The views of a scene show one set of named points, each view turned or mirrored, shifted and resized as a whole, with a little noise and some points left out.
(in the rows, 128 means zero)

Scene 1
View 1
(276): [ 82 173  91 127 176 199 118 174]
(117): [133 150 106 123 180 135 141 151]
(50): [139 123  57 124 116 171 108 184]
(170): [145 117  67 125 133 156 105 173]
(195): [152 153  66 120  95 152 163 184]
(164): [100 168 115 134 190 166 121 159]
(73): [121 190 131 156 150 135 150 156]
(37): [166 160 111 171  74 113 122 164]
(99): [124 146 102 153 153 158  87 166]
(139): [148 125  70 103 150 149 141 172]
(234): [110 145 118 120 233 144 123 146]
(153): [114 132  88 108 208 168 118 164]
(4): [117 164 125 139 186 144 130 152]
(65): [125 169 107 150 131 154 129 165]
(16): [130 173 154 170 178 112 119 141]
(308): [119 175 111 109 184 143 183 157]
(91): [116 140  96 137 168 162  97 167]
(96): [123 143 115 143 188 141 104 154]
(255): [123 170  84 139 110 174 131 180]
(2): [138 160 110 159 115 142 121 162]
(244): [143 157 101 126 153 128 153 163]
View 2
(99): [147 142 126 139 147 150 184  86]
(153): [111 184 113 149 133 125 192 105]
(164): [125 174 149 130 142 133 180 102]
(37): [167 124 150 131 130 150 117  76]
(234): [109 172 137 135 128  96 186 112]
(96): [134 152 137 136 137 124 183 100]
(308): [114 194 148 132 125 119 129 104]
(255): [152 175 138 138 153 181 143  77]
(195): [152 172 110 158 134 181 110  72]
(2): [160 141 139 138 139 156 139  79]
(117): [124 166 129 142 124 120 148  98]
(91): [133 161 125 142 147 144 185  93]
(73): [141 157 167 120 140 136 133  92]
(170): [145 155  94 163 138 166 166  80]
(244): [134 166 128 141 126 134 129  92]
(50): [147 164  94 160 140 179 158  76]
(16): [144 130 166 118 130 104 163  97]
(4): [129 163 153 129 135 121 165  99]
(139): [128 177  96 162 124 148 145  84]
(276): [125 200 148 132 163 158 188  97]
View 3
(91): [118 124 105 143  89 106 204 105]
(73): [149 140 113 156 178  94 168  95]
(4): [149 136 104 169 115  98 167  88]
(65): [133 131 114 123 151 104 196 118]
(96): [116 125  91 160  95 111 170  90]
(153): [153 136 105 148  45  91 188  95]
(50): [115 115 127  75  91 117 216 150]
(117): [162 137 116 140 101 111 147  97]
(139): [164 131 135  90  80 113 175 138]
(16): [120 129  87 186 155 122 135  74]
(234): [175 148  98 197  77 105 123  59]
(164): [142 136 101 170 104  84 192  81]
(276): [146 139 114 157  96  55 244  92]
(170): [114 114 114  84  79 126 200 138]
(195): [159 130 148  60 141 114 195 162]
(255): [135 129 132 104 148  93 226 135]
(244): [163 139 128 121 128 116 155 116]
(99): [111 125 100 140  87  91 225 110]
(308): [204 161 135 148 125  84 156  98]
View 4
(4): [135 137 101 143 109 138 105 121]
(170): [142  92 108 146 116 163  70 110]
(195): [141  67 118 153 125 153 101 127]
(234): [113 155 100 155 100 146  91 116]
(308): [116 124 113 163 112 137 121 131]
(153): [101 136 107 171 102 162  74 111]
(255): [152  93 109 145 139 147  94 131]
(99): [149 120  96 134 120 151  76 115]
(37): [167  91 103 123 103 136 118 118]
(65): [147 107 102 138 123 142 101 124]
(117): [126 119 107 154 101 147 101 116]
(96): [136 134  96 140 107 146  86 113]
(2): [158  98 104 135 115 142 103 118]
(139): [124  92 112 161 110 160  85 117]
(276): [132 136 101 153 146 144  84 139]

In a view up to two points have been moved. Name them for each view, in the order of its rows, or write -.
view 1 | (37)
view 2 | -
view 3 | (234), (99)
view 4 | (153)

Scene 2
View 1
(66): [149 111 116 124 139 131 145 100]
(62): [144 147 123 119 170 130 133 118]
(212): [137 106 132 133 155 117 131  99]
(154): [143 153 129 129 155 133  97 115]
(163): [149 137 119 125 150 134 112 112]
(60): [145 142 130 142 105 136 111 103]
(158): [156 117 107 127 130 140 117 104]
(20): [139  79 124 146 119 123 106  86]
(223): [143  90 123 131 143 120 139  93]
(144): [150 129 113 126 147 136 112 111]
(182): [130  50 124 149 168 105  80  85]
(165): [149 155 124 128 130 139 116 113]
(84): [138 103 131 144 122 123 101  92]
View 2
(158): [177  86 177 145  91  98 138 151]
(163): [132 106 146 142  79 114 129 133]
(165): [153 106 170 169  57 121 155 145]
(212): [127  79 175 137 110  88 144 115]
(20): [154  81 216 135 130  50 102 118]
(62): [126  80 138 150  76 131 185 137]
(66): [161  61 187 145 106  94 174 139]
(182): [111  67 163  78 171  45  82  88]
(223): [147  52 196 133 131  75 162 120]
(144): [154  92 153 139  88 109 144 144]
(60): [154 119 204 180  63  94 128 138]
(154): [133 119 135 162  50 136 149 146]
View 3
(154): [154 140 163 148 192 139 152 119]
(66): [114 119 101 145 147 139 151 166]
(158): [134 114 142 142 163 131 146 139]
(62): [149 138 137 163 186 158 178 128]
(144): [148 120 135 151 166 136 153 129]
(60): [119 110 171 132 170 127 133 152]
(165): [134 112 165 150 176 141 157 134]
(163): [149 125 142 150 173 137 157 126]
(84): [125 138 128 123 161 111 115 154]
View 4
(165): [120 134 118 122 141 150 110 153]
(84): [127 146 168 141 105 106 141 127]
(154): [129 135 134 115 106 177 108 151]
(223): [173 155 143 166 107  95 122 142]
(212): [155 148 150 143 100 127 120 139]
(163): [136 140 121 141 116 154 113 152]
(60): [107 132 140 115 147 117 124 141]
(20): [147 153 177 156 106  69 144 122]
(144): [136 140 124 150 113 145 114 154]
(158): [125 143 122 161 123 123 127 150]
(182): [167 160 199 183  29 114 156 114]
(62): [165 146 112 130 116 166  91 162]

In a view up to two points have been moved. Name them for each view, in the order of its rows, or write -.
view 1 | (212)
view 2 | (163), (154)
view 3 | (66), (158)
view 4 | (20)
